Points on a hilly landscape, in no order, each with its height.
From any point a ball rolls to the lowest of the 2 points nearest to it. It stops when none of these is lower. Distance is the straight distance between rows; heights are no part of it.
(632): [141 133 132 105  78  69 112  61  91  80 166  85 177 148 109 109 170 107
 182 156 107]  height 431
(61): [ 58 127 120 126 159 121  58 138 101 132 137 102 155 111 105 111  97 151
 141 140 139]  height 76
(738): [189 126 125 128 150  90 151 131 131 114 141 164 122 115 147 134 182  72
 119 151 118]  height 574
(834): [133 130  97 155 144 171 107 157 160 135 159 129 136 104 104 157 126 126
 154 122 171]  height 411
(443): [137  92  97 112 117 161 188 102 143 146 161 163  92  90 129 136  93 176
 145  93 143]  height 392
(771): [140 166 152 125 153  73 137 120 113  89  86  91 156 149 127  85 144 116
 114 156 106]  height 632
(191): [104 109 112 118  82 239 169 144 114 148 147 135 128 143 156 133 120 193
 105 105 146]  height 108
(921): [177 160  93 137 146 154 117 150 168 141 112 162 133 135 126 163 167  54
 131 153 143]  height 477
(680): [145 130 160 175 146 111 101 124 157  98 191 133 177 123 154 165 103  69
 115 130 151]  height 335
(637): [121  87 151 114 111 148 102 150 121 165 123 134  97 182 123 106 114 161
  67 102 101]  height 439
(89): [178 184 189 130  94  77 168 127 122  81  80 102 103 120 119 106 180 147
 116 146 102]  height 709
(785): [142 107  90 115 112 144 150 158 121 148 128 172  78  96 121 104 114 170
 166 107 112]  height 386
(739): [157 128  87  99 105 163 178 147 138 146  75 176  58 127 155 123 133 123
 146 132 100]  height 113
(510): [151  88 116 109 130 126 183  96 155 146 167 150  79  85 124 144 100 150
 140  99 134]  height 428
(261): [161 128 128 137 132 143 136  93 189 119 185 161 139 122 150 196 126  58
 106 106 178]  height 446
(309): [101 114 126 148 133 216 109 144 121 140 148 132 112 145 120 134 112 185
 123  99 169]  height 418
(496): [134 135  94 142 128 189 154 127 192 138 132 122 126 122 129 192 127  96
 126 115 176]  height 388
(564): [146 155 133 110 105  76 114  52 111  61 180  85 185 173  98 101 153 102
 168 149 121]  height 365
(575): [ 75 121 152 136 156 193  68 161 110 135 150 123 121 164 115 122 110 194
 117 102 161]  height 478
(291): [124 156 124 153 169 123  74 146 128 140 106 125 171 134 112 127 146  78
 108 152 147]  height 355
(977): [130 153 148 170 160  95 106 118 132  96 147  91 191 156 146 125 113  92
 113 157 142]  height 94
(577): [ 96 141 106 104 141  80 102  95  92 100 114  70 195 182 118 121 107 118
 144 165 137]  height 500
(759): [187 163  85 109 133 142 128 130 164 127 138 188 113 125 155 165 194  62
 147 157 120]  height 522
(670): [ 94 153 128 123 149  71 124  93 100 103 129  61 178 197  97 126  95 143
 150 136 116]  height 556
(726): [154 122 140 127 128 129 123 149 114 155  60 167  94 180 131  91 144 129
  82 110  94]  height 438
(814): [128 139  67 116 100 196 151 183 120 130  91 168 105 104 151 123 122 176
 162 129 126]  height 353
(964): [ 75 115 120 110 138  85  79 121  99 125 142  86 160 109 116 104  88 140
 153 152 123]  height 316
(542): [100 139  97 125 115 220 189 117 164 130 117 122 129 104 148 178 119 157
 119 108 164]  height 306
(79): [142 185 159 106 127  77 148 118 116  85  60  85 146 157 109  77 152 136
 117 148 103]  height 660
(915): [158 138 182 128 105  67 137 131 112 129  99 119 112 105 120 121 147 147
 140 121  75]  height 606
(902): [167 131 164 128 137  74 143 141 111 127  81 143 112 118 125 100 159 122
 122 123  95]  height 551
(418): [116  90 110 118  88 201 154 140 120 155 155 146  96 151 131 112 102 187
  98  97 130]  height 254
(629): [ 92 130 113 115  95 239 187 132 132 133 126 130 145 121 161 170 122 184
 107  99 150]  height 232
(757): [150 130  97 140 131 166 140 107 199 136 167 140 129 122 132 198 124  75
 118 105 184]  height 421
(628): [108 111 175 179 168 137 126  98 135 130 121 116 128 166 142 153  94 117
  65 105 161]  height 256
(70): [113 143 104 129 127 204 191 105 157 160  92 150  93 145 147 163 118 101
  92 125 141]  height 161
(972): [159 113 166 175 145  97 139 105 153 101 182 129 162 135 164 157 114  70
 101 132 149]  height 378
(891): [ 93 108 167 180 165 158 106 110 143 137 142 106 126 152 128 169  95 125
  80  96 196]  height 141
(284): [143 126  95 103  98 185 175 140 131 159  70 177  68 156 153 123 127 113
 106 125 101]  height 255
(29): [ 77 128 150  69  79  73  81 146 102 148  91 122 132 118 112  80 118 169
 146 112  75]  height 766
(516): [161  78 162 118 123  95 171 101 146 141 155 136  80  75 122 153 113 145
 134 102 111]  height 467
(28): [124  84 123 114  90 189 134 144 126 167 135 139  86 171 129 102 113 164
  80 105 114]  height 342
(857): [119 106 168 162 164 107 121 115 129 125 117 114 130 150 132 138  93 136
  92 120 125]  height 358
(78): [ 90 115 133 119 119  74  98 109 102 125 157  70 161 103 117 112  88 145
 179 144  98]  height 423
(764): [129 116 140 108  67  56 121 103  94 105 165 100 149  85 127 121 181 106
 183 158  83]  height 542
(617): [141 114 137 109  99  59 128 128 113 112 168 140 124  66 130 125 193  97
 167 149  77]  height 589
(132): [139 166 132 131 132  81 120  77 120  64 165  77 199 184 115  96 134  96
 143 158 125]  height 292
(755): [115 111  99 121 140 112 101 156 112 141 166 139 133  66 109  91 116 144
 170 130 138]  height 630
(60): [150 142  71 129 135 173 131 160 152 137 141 146 123 100 124 151 131 130
 167 141 150]  height 468
(813): [ 55 132 148 144 176 156  56 154 111 126 152 101 143 133 108 133 100 178
 123 120 160]  height 350
(543): [194 150 174 138 103  74 189 122 133  69 110 107 108 102 132 127 204 125
 105 154 107]  height 726
(444): [118 132  84 113  92 196 129 191 117 144  82 171  84 147 144  98 131 157
 134 128 108]  height 130
(688): [112 113 142 143 144 173  94 144 117 153 102 147 100 191 126 120 123 141
  76 118 126]  height 525
(608): [102 115 164 160 160  96 110 121 122 115 139  89 141 146 133 134  76 151
 118 122 108]  height 443
(712): [ 97 136 106 109 101 213 205 114 149 165 110 154  94 145 157 143 113 126
  79 116 115]  height 17
(346): [195 127  95 106 137 112 160 115 158 128 143 182  88 120 161 158 194  78
 139 154 116]  height 550
(106): [163  95 179 132 114  74 156 121 127 132 156 118  92  69 127 156 123 143
 148 118  94]  height 505
(259): [110 143 172  93  71  70  95 146 103 149  92 126 123 112 121  99 122 173
 149 111  67]  height 715
(683): [120 125 143 163 148 109  83 136 148 116 195 117 174 106 133 142 101  93
 130 141 147]  height 264
(890): [ 90 121  90 123 136 141  84 162  95 148 135 144 130  93  98  83 115 175
 164 118 135]  height 564
(943): [104 157 133 149 165 110  67 128 124 118 135  98 200 143 127 131 122  87
 111 162 145]  height 238
(932): [158 118 120 123 109 161 153 144 120 166  57 174  77 178 139 103 141 114
  87 117  93]  height 361
(240): [133 101 122 118 139  88 120 149 122 141 164 141 115  67 119 111 128 128
 166 133 118]  height 661
(556): [ 86 142 146 139 151  82 109 107 104 109 132  67 163 172 112 130  77 159
 148 127  94]  height 534
(197): [111 116  90 122 118 152 115 171 105 150 128 163 104 106 110  80 114 181
 163 108 121]  height 482
(897): [148 113 109  96 113  70 140 149 119 137 144 159  97  72 127 113 195 101
 174 142  95]  height 620
(678): [141 141 138 110  64  57 119  80  92  97 149  77 161 121 111 111 183 119
 186 156  97]  height 484
(830): [114 120 123 162 152 140  79 151 154 127 183 119 162 100 106 151 110 112
 132 128 167]  height 340
(335): [ 62 112 120  73 110  92  69 149  91 148  86 136 130 122 112  68 120 159
 143 119 101]  height 812
(376): [152 162 117 151 160 132  91 152 137 140 105 144 160 139 115 137 169  59
 111 155 150]  height 417
(6): [ 83 136 106 100 140  92  62 111  89 109  94  86 196 146 127 124 117 101
 134 184 148]  height 413
(865): [ 89 113 152 173 161 186  90 140 148 128 155  99 131 139 107 170 112 145
 112  91 202]  height 260
(449): [154 127 153 131 143 104 130 136 112 140  71 152 110 154 127  94 138 125
  89 119  95]  height 495
(270): [145 113 112 109 136  86 134 150 116 149 134 157  92  79 119 103 152 116
 164 131 105]  height 647
(149): [168 113 150 155 146 111 157  96 166 120 166 149 144 126 156 170 128  58
  85 122 172]  height 414
(271): [151  96 157 153 157 107 149 110 138 137 137 133 115 116 134 148 109 110
 106 122 135]  height 372
(266): [ 87 146 115 107 158  92  82 124  84 120  57 107 173 149 132  95 139 105
 113 163 134]  height 524
(777): [144 117 110 137 144 157 178  97 157 159 120 156  88 130 134 158 119  96
 107 122 150]  height 267
(698): [123 140  85 123 124 205 172 122 194 129 117 111 126 107 147 193 130 119
 117 118 167]  height 356
(7): [156 201 180 105 107  85 156 130 123  74  55  96 116 153 106  77 166 141
 111 143 100]  height 684
(87): [114  93 109 126 113 189 177 110 128 146 157 153  99 119 127 131  88 183
 120  89 145]  height 341
(318): [113 160 136 126 168  87 101 133 100 117  66 118 158 152 127  88 136 112
 105 155 122]  height 584
(768): [148 117  97 111 123 129 148 154 128 149 104 174  66 104 132 106 133 134
 169 121 109]  height 293
(497): [132 145 186 114  81  66 119 137 103 138 101 114 111 100 119 117 132 166
 153 117  67]  height 657
(686): [150 159 152 156 143  90 128 102 129  73 160  96 188 163 144 101 131  89
 122 159 127]  height 204
(83): [142 136  62 124 118 194 156 169 139 126 114 139 129  87 144 158 125 175
 169 131 145]  height 449
(823): [ 94 115 144 159 137 219 118 130 134 137 155 117 123 142 118 159 108 175
 124  83 191]  height 351
(177): [143 100 129 152 152 138 152 108 151 151 137 149 104 124 129 157 110 103
 110 120 159]  height 321

Two balls start at each pair of points below. Name the first point that both come to, or write -.
(771) and (449) => -
(564) and (738) => (977)
(29) and (608) => -

Where does a ball stop that starts at each point below?
(261) => (683)
(309) => (891)
(376) => (977)
(79) => (6)
(617) => (977)
(757) => (191)
(271) => (712)

Call two points neighbours if one is among the 2 nearest of the other. Go from one point of each pair to the other, from neighbour to neighbour, staying as low as possible. Name the highest point that can't be avoided.
(191) and (712) => (60)
(683) and (418) => (261)
(6) and (891) => (670)
(891) and (61) => (575)
(739) and (891) => (271)
(712) and (739) => (284)
